Each row is a point on a landscape with many peaks, with its height.
A climber steps from a point to the highest of its 2 nearest points, and stops where none of them is higher. Distance is the straight distance between rows; heights are no part of it.
Q528 h=5.05: [-23  19   5   6  19 -17  10   1  20  -4   5  -7   1   1   5  10  38  -4
  -9  -4 -14  -5 -29]
Q608 h=5.49: [ 14   0  35  33 -10 -41  -9   0   3   2 -13 -21  33  17  -6  17   0  -9
 -24  -9   9  -2 -39]
Q931 h=2.23: [-32  17 -23   4   7 -14  27   2  -6 -31 -14 -20  20 -20 -18   1  12  -8
   4  16  -3 -17   9]
Q995 h=6.32: [ 13 -10  13 -20  -5   8  -3  -8  20  11 -29  16  -6  -5  22  20   0 -22
  13 -11   3   4   8]
Q690 h=4.53: [ 33  -4 -46  -2   6 -10  31 -21  27  -7   0  -1   2 -10  11  24  10  13
 -11  15  -4  15  -9]
Q490 h=3.99: [ 24 -12   2 -26 -10   5 -12  21  31  34 -10  14  -9   4   1  -9  22  -7
  40  -2  -5  39  -5]
Q64 h=4.97: [ -7  -2  -6  12  12   8 -13   3  15 -17  16  -4   9 -29  11 -35 -10   7
  22 -42  -5   7 -27]
Q175 h=4.07: [-37 -19   3 -13  -9 -15 -14  12  13  44 -17   3  -7  11 -28   2   6  21
  26 -24  19  -4  -3]
Q964 h=3.58: [-45  -8  10   2  14   2  -2 -25   0 -18  23  16  10 -26 -31 -54  30  34
 -29   6   1  12 -16]
Q833 h=4.29: [ 36   4  -8   2  -6   4  13 -15  13 -24  15 -19  -3  -1  35  15   1 -12
  -7   9 -16  14 -18]
Q565 h=3.88: [-31  25   8 -15   8 -39   1  -5   0   1  11 -14  -2  24  38  14 -18   5
 -13 -26  -7   5 -17]
Q959 h=6.66: [ -9   9  11 -16 -18  16  -9  -2 -23 -19   5 -11  22  -5  27 -29  -3  19
  -8 -16 -14 -12 -25]
Q736 h=4.42: [ 11  12  28  39   6   2 -12 -26 -11  18 -27  -7  -2   9  20  12   5  -1
  -1  -4  12 -50  -2]
Q333 h=3.39: [ 10   8  -5 -29  19  21  -7 -31   2 -18  -2 -11  30   0  36  35  28   7
 -19  22   6  11  -8]
Q634 h=1.15: [ -2  10   7   7  -9   7 -21 -20 -22 -19  11 -17   9  22  33  23 -31 -14
   3  23 -13   8   4]
Q965 h=6.03: [ 51  -7   1   8  -2 -34 -43   8  28  31   7 -12  -8  14 -16  -7  -2 -11
  42 -27   3  21  32]
Q955 h=4.73: [ 13  -5  -4 -12  -5  11  57 -19  -3   6  -5 -23 -11 -11  -2 -40 -11  22
 -19 -12  29  -2  -3]
Q498 h=1.34: [ -9 -11  18  15 -12  17  -8   6  -3 -30  14  14  31 -44   7 -19 -20  32
 -39  31  16  -7 -18]
Q374 h=2.64: [ -8   9   0   4   5  19  -2 -24 -13 -13 -15  -5   1  15   3   7  13  -7
 -16  -7  34 -12  15]
Q477 h=4.45: [-17   3 -12  -7 -10   8  49  11 -10 -15  13 -41  -1  -4   0 -21  -6   4
 -25   8  21  14 -13]
Q925 h=0.51: [  2   6  11  -9 -17 -17   0   4  12 -13  32  -5   1   0  18 -18 -33  33
 -15  -2  15  17 -16]
Q135 h=3.24: [-37   0  -1  -2 -11 -17 -23 -17  22   5  36   6 -14 -41 -12 -39  25  23
   8  -9  -4 -11  28]
Q111 h=6.24: [ 71   3  12   4  -3 -17 -32   9   6  18  -5  20 -10  28  -6  -4 -11  13
  28   4  12  15  17]
Q509 h=4.55: [ -1  15   1  10   3 -17  19  32  28 -26   3  -7  26   8  -1 -10  17 -22
 -25  16   3  28 -13]
Q50 h=6.02: [ 28  -7 -18  13   2  25   7  27 -19 -35 -11 -16   7  28  18   1 -45  -7
 -37  -3  11  14 -10]
Q725 h=1.04: [ -7   9 -10  26  32 -18 -20   9  12 -14 -53  -7  21  26   2  43  -8 -41
  -7   9  -7  15  20]
Q998 h=3.54: [-12  -3   8  10 -22   0  30   6  32  52   7  12 -30 -26   9 -37  16  11
   4  13 -12  -2  -8]
Q491 h=4.23: [-25  -7 -19  10 -26  26   4 -26  16  20   8  -1  13   3  36  -7   0 -10
  -1 -15 -27 -13  -7]
Q693 h=3.90: [  8  -6 -14  -6 -11  15  -1 -56  15  -9  -4  36  23 -26  24  -4  22  19
 -24  -6 -15 -27  12]
Q260 h=1.70: [ -4  -1  21 -20 -30  -8   9 -43 -19 -22  35   6  -4 -38 -11 -27   7  14
   6   5  -2   2   6]
Q423 h=4.75: [-24  -6  -3  11 -19  -5 -15   4   0  41   1   3 -18  37  -7  12 -11 -18
  26   1   3  23   5]
Q912 h=7.54: [-18   4 -22   2   2  32  12 -10   8  14  11  -2 -13  12  14   0  23  24
  -2  41  -8  -6  -4]
Q62 h=0.97: [  9  -4   7  -1 -13  15 -21 -26  15 -11   6 -12 -11  11  12   4   0 -38
  18 -17   9  -6  51]
Q600 h=5.51: [ 30   1   5 -10 -18 -21  20   9 -29  -3  19  33 -44   7 -34 -12  -1  27
   0 -11 -13 -14 -18]
Q147 h=3.85: [-22  -9   3  -6  -4 -10   5  15   9  35 -25  27  24  13 -30  -6  12   8
  22  -7  -7  10 -26]
Q414 h=5.76: [ 13  -4  16 -15  10   1  26   3  10 -14  14 -50  12  27  32  37  14 -21
 -54   8 -10   2 -15]
Q117 h=1.58: [-11  15  13   7   8 -11   7  24 -17 -25 -19 -47  -5  43 -17  12  -1 -17
 -17  12  15   1  -2]
Q973 h=3.98: [-31   9 -11  28  -2  24  -8 -16  -4  22  -2  18  20  -2  38 -11 -23  15
  -3   4  -9 -29  -1]
Q948 h=4.79: [ 25 -16 -55  -1  -5  -6  -2   9  20 -15 -16 -27   5 -10  -9  13   7  17
  14  -3   4   7   0]
Q749 h=3.41: [-42 -18 -21 -13  15   4  27 -31  -3 -16  -4  19   2 -45 -15 -40  19  31
 -58   7 -12  -4  -8]
Q313 h=6.12: [ 15  -5   2 -18 -14   9  -1  -2 -18 -22  -5  27  14 -10   2  -1  -6  21
  -6   1 -13  -5 -30]
Q269 h=5.41: [ -1   7  27   5 -21  -2   9 -31   0  18  26  35  -5   0  32 -13 -13   1
 -30  -9  13  13 -19]
Q674 h=4.64: [ -3  -5 -20 -34   1  25  20   8 -22 -29 -13 -21 -18 -11   0  22  -2   9
   2  18   8   3  -7]
Q488 h=5.17: [ 25 -15   1  -4 -15  39   4  -3 -38   8 -16 -12 -20  14  16  11 -21  -7
  16  -5 -13   4 -38]
Q644 h=1.98: [ 22 -27 -18   9   1  12 -19  -5  19  14  13  30 -21 -14 -30 -31  26  48
   2 -17  -6 -17  -4]
Q213 h=1.95: [-26 -16 -23   9 -14   0  -5 -22  -9 -22  38  22 -13  -8 -27 -15   8  22
 -10 -39 -15  -9 -23]
Q843 h=5.71: [ -8  -4  27   2 -42   7  16  -5   2  32 -14   7  -2  29  15 -23   2   7
 -22 -11  -6 -32  -5]
Q435 h=4.28: [ 10 -24  12 -20 -16 -13 -21  23  19  44  -2   6 -17 -10 -38   8  15 -22
  44 -12  13  26  16]
Q913 h=0.92: [ 25  10  -3  -4   9 -30  26   9  20  15 -22   2  20  11  14  14 -30   9
  -4  32  17  30   2]
Q658 h=0.74: [ 12  11   7  18  42   3   4  28  23 -25  -7  16  11  33 -10  16   5  10
 -27  20  14  -6 -13]
Q520 h=2.10: [-20   7  -6  -9   4 -14  10  14  14 -18 -27 -36  44   1   7  19   6 -16
   5  23 -18  -8   7]
Q9 h=4.96: [-29  -4 -14  -8  11  -2 -15  -7 -11   0  -3  53  -9   3 -58  13  29   4
  17 -14   2 -26  34]
Q524 h=4.98: [  1 -10  19  10 -19   8  21  -4  31  28  17  22  34  13  31   1 -22 -10
 -37  11   2  19 -20]
Q745 h=3.75: [-14  22 -40  -3  18  21  -2 -24 -33  -6  -1  18  -1   7  12 -22  -8  19
  15 -13   1 -11  21]
Q504 h=5.57: [ 38  12  -1   3  11  -9 -54  17 -32  19  37   2 -11   7 -56 -11  10  -4
  32 -32   5 -27  52]
Q330 h=4.70: [-28 -18   0  -6 -22   6 -22 -11  -6   4  11  23 -15   5 -49  11   8 -15
  13 -15  30 -17  51]
Q445 h=4.72: [ 13  -3 -23   6  26  -4  23 -10 -31   0  22 -14  41  13  25  48  -6   2
 -42   7 -25  -2 -44]
Q181 h=4.56: [ 14 -26  -5  -5 -16   5 -40  27   9  66  34  28 -28 -29 -38   6  21 -11
  32 -12   5  16  20]
Q66 h=2.38: [ 23  10 -14 -21  27  13 -14  20 -10  14  28   5 -35 -20 -28  -9  33 -22
  53 -17 -26  -7  32]
Q944 h=1.90: [  5  -1  25   2  16   3  28  28  12 -28 -24 -28  41 -21  14  24  -5 -33
 -26  26  -8 -11  -7]
Q869 h=3.03: [ -7   1  33  -3   4 -17 -20  16  13 -32 -14  -1 -25   5   7  30 -35 -46
   7  -8  -5  22  14]
Q630 h=4.71: [-32  27  11  36  15  -8   2   5   3  -1   8  13  -4   9   6  -5  -4 -20
   4   1  -3  -4  -9]
Q294 h=4.32: [-21 -16 -28  -7   2  -1   7  -5  19  23  14  52 -17 -36 -34 -27   9   5
  20 -20 -19   1  20]
Q5 h=1.47: [  3  14  15   1  42 -13 -11  16 -16 -26 -24 -35   3  32  13  22 -16 -18
 -15 -15   0  26 -20]
Q830 h=1.78: [ 14 -19   2 -14 -11  12   3  25   1 -17  -5 -21 -16 -27 -26 -21 -23  21
  27   7  28  -8  20]
Q230 h=0.99: [ 31   7  -2   4  -9 -16  30  -2  25 -11 -18   1  21  -6  -1  -7 -10   1
   2  28   8  -9  20]
Q292 h=5.39: [ -6  15  11 -14  13 -17 -49  15 -21  31  47  10 -17 -22 -48 -26  18  12
  29 -25  15 -19  55]
Q403 h=5.72: [ 12  -4   9 -20 -24 -19   7  -7 -16  -3  -3  58  -7 -20 -23 -11  -8  21
   3   3  -7 -13   5]
Q919 h=5.74: [ -7   2  45  23  14 -36   0   8 -10  11 -24 -21  43  42   4  26 -29 -29
 -38 -16 -10  -1 -20]
Q107 h=0.65: [ -3  17  -1  -4  27  -1  34  28  13 -21   4  -8  11  44   2  -8 -14  16
 -39   8  17   0   3]
Q572 h=7.27: [-21  22   2  -6   0   6 -35  13 -23 -13  -5 -34   6   9  27 -26  -3   2
  24 -27  -5   1  -6]
Q233 h=4.54: [  4  -3  38  52   8  -3 -12  -3   2   1 -10 -15 -26 -11  -4  13  -8 -19
  15  -8  18 -29 -15]
Q829 h=3.01: [-23  -6  11 -20 -23  26  -8 -19  -5 -17  27  -6   7  27 -13 -26  25  29
 -14   9   2  -9   7]
Q45 h=5.68: [ 12  -7  10  16 -11  10  -1 -14   2  17  -7  31  -5   6   9  12  10  11
 -32  -6  21   4 -32]
Q566 h=6.45: [ 40   5   9  -1   1 -17 -33  40  -5   4  13   4 -21  33 -14 -10 -20  15
  41   3 -17  13  -2]
Q54 h=5.29: [-33   2  31  -8  32   7  27  13 -14  18  14 -21  66   2  34  10   0 -25
 -43  -6 -16  -5 -23]
Q26 h=3.71: [ 16   3  27  -2  -4  -6  13  22  22  46 -11  28 -36 -19   9 -18  15 -12
  27   0  -6   8 -10]
Q966 h=1.38: [-13   5 -16   9  38  -9  -5 -11  -8 -23  -4 -31   4  15  10  31 -37 -15
  -9 -21  25  31  -7]
Q553 h=6.83: [-12  16   0 -12   6  -5 -40  16 -24  -4 -21 -50 -33   8  20  11   5 -10
  34  -4   2   9  12]
Q941 h=1.61: [-11 -16   6 -26 -12  12  22 -35 -20 -23  26   0  17 -37  -6 -22   3  36
 -24  20 -22   1 -26]
Q367 h=1.94: [ -4  15 -11  -4 -13  -9  -1  17  13   4 -23 -23   6   0  17  -7  24 -15
  26  14 -31  -7   9]
Q124 h=5.70: [ 18 -14  17  -2   8  17  -9  -3  32  18 -34  13  23  29  26  12 -22 -28
  25 -15 -34   2   2]
Q68 h=6.85: [-26   2  31   7   6 -14  27  12  17  24  -9   2  32   4  29   1 -35  -2
 -42 -17   2 -29 -13]
Q873 h=1.46: [-10  -7  23  -3   3  -1  27 -11 -20 -21  22  -5  45 -42   6 -20 -20  29
 -49  10  -2 -14 -29]
Q419 h=7.95: [ 16   2  17  -7   9  50  11  10  -8 -10 -14   9  22  13  45  -8 -39 -16
 -17   4  -7  -1  -5]
Q366 h=4.33: [-25 -12   5   8  -2  -5 -28  12   4   2  44  22 -22 -34 -30 -26  -9   3
  35 -40  -3  -2   0]
Q977 h=5.38: [ -1  16  12   9  22 -28   9 -16  14 -11  17 -22  14  25  17  40  22 -11
 -40   2  -2   0 -25]
Q921 h=4.52: [-20  -6 -16  17 -43  -5   2 -16   4  38   6 -17 -12  23  17   6  -4 -28
   9 -20 -16   6  -2]
Q675 h=4.80: [ 20  -9   4 -10 -26  -5 -40  17 -32  63  21  24 -38 -20 -32  33   3 -31
  32  -1  -2  -3  41]
Q664 h=0.81: [ 16  15   0  14   1 -29 -19   0   3  19 -12  -4 -26  14  12  13 -29 -17
  25  14  23  26  45]
Q345 h=3.65: [  1  -7 -15   2  -4  19   6 -37  -6 -12   4  39  55 -31  20  -3  -9  29
 -38  14 -13 -12 -11]
Q470 h=4.04: [ -1 -12   3   8  18  20  35 -22  27 -19  26  23  20 -13  -2 -10  12   8
 -55   7   3   0 -19]
Q682 h=4.90: [ 25 -13 -12  -1 -14  24  -4   4 -23 -12  -4 -16 -49  -7   2  16   1  -3
  18   3  -4 -10  -8]
Q974 h=1.22: [ -9  12 -14  -7  -8 -22 -15 -12 -11 -23  24   8 -24   3   9  36 -21   1
  13  20  -5  10   3]
Q122 h=1.92: [ 36 -22   0  10  16   5 -16  10  16   8  15  16 -27 -39 -53 -31  18  38
  20 -16   0 -46  27]
Q354 h=4.01: [ 25  20  -9  -7   0  -9  23  -5 -17 -20  -8 -33  10  13  20  12   0 -38
   5  28 -20  43  -7]
Q895 h=1.81: [  7  12 -18   6  16  -3 -15  27  -3  -8 -42 -33   0  18  30  11 -18 -15
  29   8 -47   0   8]
Q479 h=4.69: [-17 -15  19  17 -14  26  -8  -6 -22   0   1 -16 -42 -24   7  15 -19  -8
  13  -9  21 -17 -17]
Q875 h=4.27: [ 38   4  12  19  14  14 -19 -19  -5  -6 -38   0  24  11  30  29   8   4
 -28   6  14 -31  -7]
Q567 h=0.73: [ 19  20   6   8 -30 -29   4  11 -32  10 -16 -46 -16  21  19 -15 -27   2
  10  13   0   5   4]
Q495 h=5.79: [ 46   5   7  11   7  -8 -50  20  -7  15  18  -6 -11  16 -20 -18 -10 -23
  43 -37 -14  -9  40]
Q554 h=4.34: [ 29  -1 -31  26  10  -2  35 -24  11   3   0  13  -7 -19 -19  -8  15  28
  -4  38  12  -2  -4]
Q371 h=5.73: [ 19  -7 -22   2   6  13  56  22 -11  -4 -23  -6  43  -2   0 -12 -24 -21
 -27  -8  -4  13 -25]
Q134 h=2.86: [ 10 -14  21  11  -2 -21 -43  15  13 -17 -14  20 -17   2 -11  46 -42 -21
  30   1  -7  -6  21]
Q42 h=0.94: [ 14  -4   0  13  42  -7   0  19  11   3 -55 -23  25  22  14  51   4 -26
 -16  11 -21   8 -23]
Q75 h=5.07: [ 19  -6 -49  -4   5   1   2   7  17  10 -18  -2 -14  15  -5  -2   8  -7
  13 -24  21  33  13]
Q434 h=4.61: [-11  -4 -15  -4  -2 -11 -23  14  22  -5  23  22  -8 -20  -2 -17 -17 -12
  32 -43   1  30   3]
Q187 h=6.70: [ 25   5  -3 -11  -5   9 -39  35 -13  14  14  20 -29   9 -16 -13  16  21
  32  13   2   4  17]
Q385 h=5.75: [ 32   7 -10 -12  13  -3   5 -18 -29 -45 -14  15   0 -15   6  23 -28  23
  -4  -5   6 -19  -9]
Q894 h=4.46: [-45   5  17  21  -1 -17 -24  12   8   7  10  29   0 -18 -19  -8  -5 -10
  28 -14   2 -17  10]
Q596 h=3.07: [-26 -10  -2 -38   9  19 -18 -15  10  -3  -4  55   7 -40 -23 -34  36  20
  12   6 -12   4  35]
Q53 h=4.26: [-40 -30  -3 -27 -24  -2  -3  12   4  20 -16  16 -23 -18 -40   9  10  10
   5 -14  36  11   9]
Q382 h=2.84: [  9 -10  -9 -20   6  23  -6 -23  23   0  14  30  14 -20 -33 -24  30   0
  39   7  -6   1  45]
Q387 h=6.20: [-39  -1  29   0  -8  20  18  12   9  20 -30   9   0   0  19  -7  -5  -4
 -34 -19   8 -39  -6]
Q616 h=1.50: [ 12  -3   6   2 -34 -10 -28  29  -1   0  -2  -7  12  -2 -18 -38   9 -10
  30 -20  -7   6   4]
Q404 h=3.46: [  8 -10  -3  11  -9  -5  12   3  -1 -17   5 -27 -29   4 -30  12  -3 -63
  37 -13  -6  11  27]
Q561 h=3.31: [-20   7  -2   4  16  -6  -1 -34  30  22  16   6 -29 -38  -3 -31  45  31
  -1  10  14  -6  27]
Q689 h=2.75: [ 19  -8   3  15   1  -1 -25   2   7 -34 -10   4 -12  18 -13  39  -5  -9
   9   5  -6 -27   9]
Q262 h=5.31: [ 36   8   2 -15 -14 -31   2  16 -39  -8  -1  -8 -34  -1 -30  -6   5  -1
  33 -18 -11  -3 -12]
Q532 h=1.63: [  9  11   4 -11  24  -7   0  15   7  35 -25 -16 -33  10  -2  -3  10  -9
  45 -11   2  -4  20]
Q659 h=6.87: [ 29   6  29  -3   6  30   0  -5  11 -10 -15  10  -6 -14  36  -6 -17 -20
  16  11  10   1  10]
Q523 h=1.82: [-13   4  -2 -18 -14   1  14 -34 -10 -25  35   8  -1 -10  -4 -12   7  -7
   3 -28 -17  11 -15]
Q739 h=6.68: [  0 -13  -5   3   3  39  27  25  -5  -2 -23 -11  17  23   7 -12 -36 -24
 -15  -1  17  22  -7]
Q732 h=1.07: [-10   5   5  -3  -4  36 -15 -36   6  -1   9 -13  11  33  35   9 -19 -26
   8   5   3  15  29]
Q967 h=1.86: [  6 -18  20  -2   0  14  -1   8   1  -9  17   4 -25 -11 -48 -35   1  43
  15  15  13 -33  17]
Q773 h=5.20: [-28   8 -13 -27  20 -10 -32   0  -1  10  24  28 -13  -4 -39 -10  36  19
  26 -22   3 -21  54]
Q703 h=0.57: [ -6  24   0  -5  21 -19   6  23   0 -15  15  -9  -3  39  -1 -23 -32  26
   0  -2  19  15  -3]
Q431 h=0.77: [  0  18   2  13 -23 -23  21  -9   4  33  -5 -15  -8  15  32  -9 -35 -13
   9  19   8  16  21]
Q699 h=4.47: [-33 -16  17 -16 -37  17 -20  10 -25  -4   1  26 -24  -6 -29   2  -7  -1
  -1  -1  37   3  16]
Q126 h=0.61: [ 14  21  14  41  -1 -11  17  21 -19   7  -4 -29  33  19  30   5 -14 -24
 -25  38 -27   8 -28]
Q999 h=3.60: [-23   6  12  -7 -14 -31  -2  21   2   1 -10  -2  30  -8 -13  -4   1   8
  18   3 -20  -3 -30]
Q103 h=1.27: [-14  18 -18 -16   2 -28  17 -26 -30 -10   2 -10 -31 -15   7  23 -18  -6
  20  -7  20  15  11]
Q208 h=5.13: [ 32  -3   1 -12 -22 -21 -14  12 -41  27  -1  -8 -36 -28 -18  -6  -7  -3
  38 -41  -8 -22  15]
Q900 h=5.69: [-42 -17  19  -3   2  30  11  -1  20  15  -2  20  -6 -13  -2 -30  -4  22
 -19 -10  13 -16  -1]
Q651 h=7.25: [-16  -1 -16  -9  27  49  26  -2  -6 -10  24 -13  14  19  20  17   2  13
 -36  41  -2  -6 -11]
Q984 h=1.57: [ 18  23   1 -12   4 -38 -22   9   5  50  -5   3 -40   7  10   6  23 -26
  35 -15 -12  10  39]
Q493 h=2.87: [-16   3  21 -20   4  24 -12  -2   7 -40  11 -12 -19   1  -1 -22  19  28
 -15  -7  13 -35  13]
Q149 h=0.86: [ 34  20   8   4  19 -37   7 -12   5  11 -33 -15  -2  31   6  20 -21 -20
  17  26   9  46  22]
Q837 h=3.14: [-29  -5  -6 -21  -8   7  -9 -24  12 -12  43  16  -4  -4 -13 -36  -4  40
  -4   6  11   6  26]
Q159 h=2.60: [ 13   4 -30 -18  10  25   7  -1   7 -12   5   0  -5  -2 -24 -20  48 -13
  40   1 -25  -6  26]
Q738 h=5.46: [ 17   0  -1   1 -33  20  11 -13 -23  16   0   2 -23  20  29 -14 -20   6
  -7 -15  -3 -15  -8]
Q328 h=5.10: [ 22 -17   3   1   3  17  64  -3  -5  -5 -15  -6  25 -21  -6 -16 -27   6
 -34  11  19  -6 -14]
Q797 h=4.67: [-52 -19 -23 -10   5  10   8 -19  -2  21   5  51  -2   2 -46   3   5   9
  21  -7 -12  -9   8]
Q639 h=2.24: [ -2  -6  -8 -32  27  -2 -14  19  -5  18  32  18 -38 -45 -42 -24  33  23
  37 -18 -23  -3  10]
Q305 h=4.13: [-26  13  -4  -8  23 -15  41 -13   3  11  32 -12   3  27  12  11 -14  10
 -11  -6 -17   6 -34]
Q86 h=3.72: [ 17   6  11   6 -16  -1  24   8 -10  -9 -19 -21  -2   7  -5 -11  -2 -53
  22   7  -7  23   9]
Q108 h=5.37: [ 15 -12 -16  13  -6  14   5   1  23  18   0  21 -11  13  -7 -18  17   4
 -12 -24  26  21 -13]
Q164 h=6.40: [  5 -11 -11 -15  32  26  27  27   3  -7  31 -32  23  16  39  35  -4  -6
 -62  32   5  19 -10]
Q763 h=1.14: [ 13 -15   8   2 -19 -26  10  -3  39 -26  13  -2  33 -26  12  20 -26  15
 -16  10 -19 -23 -14]
Q428 h=1.24: [  1 -27  -3   6 -29   6   0  24  19 -29  -2  -4  29 -28   0  13  -9  17
 -33  26   1  -6 -25]
Q986 h=4.99: [  5   1  -6   9  16   0   1  -5 -30 -15   1  -7   9  -4   9  38  13  18
 -45   1   9  -4 -52]
Q767 h=6.18: [-22  -1  53  10  20  -3   4  19 -19  22 -10 -25  40  17  42  19 -40 -22
 -41 -13  -5 -13 -25]
Q779 h=3.87: [  2  46 -27  13  18 -27 -16  -5 -34  10  -6  17  -9   3  23  -7 -10  18
  30   2  -7  -8  17]
Q890 h=4.19: [-14  13  16   5  -4 -15  33   3   4 -15  22 -30  29  -6 -12 -29  15   6
 -21  21   6  17 -23]
Q929 h=4.12: [ 40   7  -1  14 -20  13 -12 -37   2 -13 -12  31  14  10  19  13  16   5
 -23  15   4 -28  19]
Q733 h=1.71: [  9   6  29 -10  11  -4  33  22   0 -37 -33 -26   6  19 -12  24   4 -35
 -11  13 -10 -10  -3]
Q421 h=1.64: [  4 -28  21 -25 -30  15  -6  23  22 -15  -6 -15   5 -18 -27 -23   5  -9
  25 -14  14   8   6]
Q253 h=3.97: [  3  29 -33   0  17 -32   7  -7  -6  25 -26  15   1   0  18   1  13  26
   2  -8   4   3 -11]
Q274 h=4.48: [ -1 -20   7  13  -3  25  38 -15  18  12  31  29  20 -19  31   8 -12  -1
 -54  16 -15  -5 -30]
Q968 h=0.68: [  4  10 -11  21 -26  -4   4  18 -36   9 -13 -41  17  22  18 -10 -12   4
 -12  23   0   7 -26]
Q63 h=5.26: [  6  -8  13   4   1 -31  -5   2  -6 -10 -12 -14  49   2 -11  30  16  23
 -40  -8   7 -13 -48]
Q613 h=4.41: [-11  -8   5   0  14   7  35 -20 -17  17  26 -32  29  11  13  32 -25  -4
 -13   9 -12   9 -45]
Q38 h=3.74: [-15   1  -3  15  22  18  -1 -24   7 -17  15  27   7 -19 -15 -15  32  26
 -19  14   0 -10 -15]
Q380 h=3.23: [ 19  -8  15  22  14  -1 -11  -9   0 -18 -14 -23 -38  13  -2  24 -22 -69
  21 -18 -16  36  17]
Q334 h=4.95: [ 10  -7  -4   5 -32 -22 -33  -8 -29  51   8  -2 -25  -5 -14  16 -13 -13
  46 -14  -2  -2  19]
Q545 h=1.41: [-24   1   5  13 -38 -23 -10  13   3 -14  17 -16  12   3 -21 -19  -7 -26
  20  -5   1  18  10]
Q349 h=2.47: [  0  -4  -7  -4 -23 -11  -6  14 -32 -14 -43   4  14   1 -34  13  12  -8
  14  -3  -2 -18  -1]
Q446 h=1.06: [ 21   0   9   6 -32 -31  21  -6  25  -3  -9  -3   6  -9  19  10 -32 -11
  -2   1 -17 -25  12]
Q244 h=2.62: [ 15 -15 -15   3 -10   3 -26  13 -14 -35 -46 -25  10  27 -19  37  -5 -21
   2  -1   3  -3   8]
Q825 h=1.73: [ 17  13   0 -19  27  -7   8  17   3  11 -45 -17 -20  17  20  18 -10   1
  36   6 -28 -25   3]
Q976 h=3.40: [-15   4  -3  14  -4   0  30 -12  38  16  21  23 -41 -41   6 -29  24   8
 -20  17   9   9   9]
Q858 h=3.80: [-23  -4 -15  22   3  31   1 -38  -6  12   0  24  36 -35  13 -31 -11  27
  -8   9   2  -6  -1]
Q246 h=4.10: [ 18  28 -40  23  27 -29  -7  -2   6   5 -14  17  -4  17  27  22  -5  -1
  -2   4  -3  23  -8]
Q514 h=1.31: [-14  14 -19   5  12 -26  11  -5 -14 -13   7 -38 -35  10  -4  24 -15 -28
  14  -7  25  42   3]
Q735 h=1.32: [-37   3 -14  16 -39  -9 -23   9   7   5  29   8 -13  -9 -14  -6  16 -17
  13  21   8  21  23]
Q109 h=0.83: [ 24   2  11   9  40 -13  24  35  11  -8 -27  -4  25  45 -10  36 -11 -11
 -38  17  -1   5 -24]
Q355 h=4.00: [ -7 -17  -9  -5  40  57  10 -15  14  -8  -6 -12  23   6  -3  -3  32  20
 -15  -4   9 -14 -21]
Q599 h=4.49: [ -3  -2  10  -9  31  32  18   2  -5  -9  -5 -32  47  11  21  -5  10  -8
 -26 -15  -1  -8 -21]
Q754 h=3.25: [-33 -19 -10 -31  18  18   4 -40   4   4  -5  53  -5 -34 -14 -47  24  42
 -28  26 -24   7  10]
Q324 h=1.23: [-30  10  -2  -5 -36   3 -23   3  -8   4  -8  -2  -3  12   7  15  17 -28
   8  34  15  23  30]
Q991 h=2.76: [-17   9  -3 -13  -7  32 -24 -16 -10 -31  -1   4  -4 -20  15 -12  27   4
  -5   5  23 -13  30]
Q55 h=2.05: [-13 -14 -15  -4 -12 -10 -27  12  11   6  25  26 -26  -9 -12 -15  22  43
  -2 -23 -14   5 -31]
Q494 h=2.35: [ -4  10 -15   0   6 -19   1  11  -6 -13 -20 -11  -1 -28 -30  -3  38   4
  24   7   8  -3   1]
Q113 h=1.13: [-28  11  -5  18  -5  -3 -18  12  -4 -10 -23  -4  28  38   9  15  -8 -32
 -16  26  15  23  25]
Q160 h=2.55: [ -3  12  -8  16   8 -14  -5 -31  -4 -15 -12 -12 -25   4   3  50  10 -17
 -16   1  36  -1  12]
Q597 h=2.14: [ -9 -20   1 -27   3   1 -29  17   6  10  24  10 -38 -20 -27   6  30  39
  36   2 -24  -5 -22]
Q810 h=3.66: [ 12 -23  -5 -18   2  38   2 -14  13  -3  -6 -11  41   9   9  20  27  25
 -41  19  13  -9 -16]
Q179 h=5.30: [-25  -1  18   1   2  25 -18  -4  11   8  12  -1 -14 -23  29 -32   4  10
   4 -33  18  -1 -14]
Q282 h=7.06: [ 22   4 -30   1  -6  31  -2  10 -14   6   7  14 -29  18  -5  -3  29  19
  15  42  -7   6   4]
Q759 h=4.21: [ 22  18 -51  34   8 -21  -4  -5  13   4   5  27 -14   0  -6   5  23  11
   2  20  14  14  12]

Call two points neighbours if one is among the 2 nearest of the other. Go from one point of each pair to the other, from neighbour to neighbour, staying as high as possible. Name the lowest point that can't be avoided.
Q68, Q419 => Q477
Q68, Q912 => Q366
Q572, Q68 => Q674

For each start below, name the point where the climber stops.
Q837 => Q572
Q175 => Q912
Q294 => Q912
Q597 => Q45
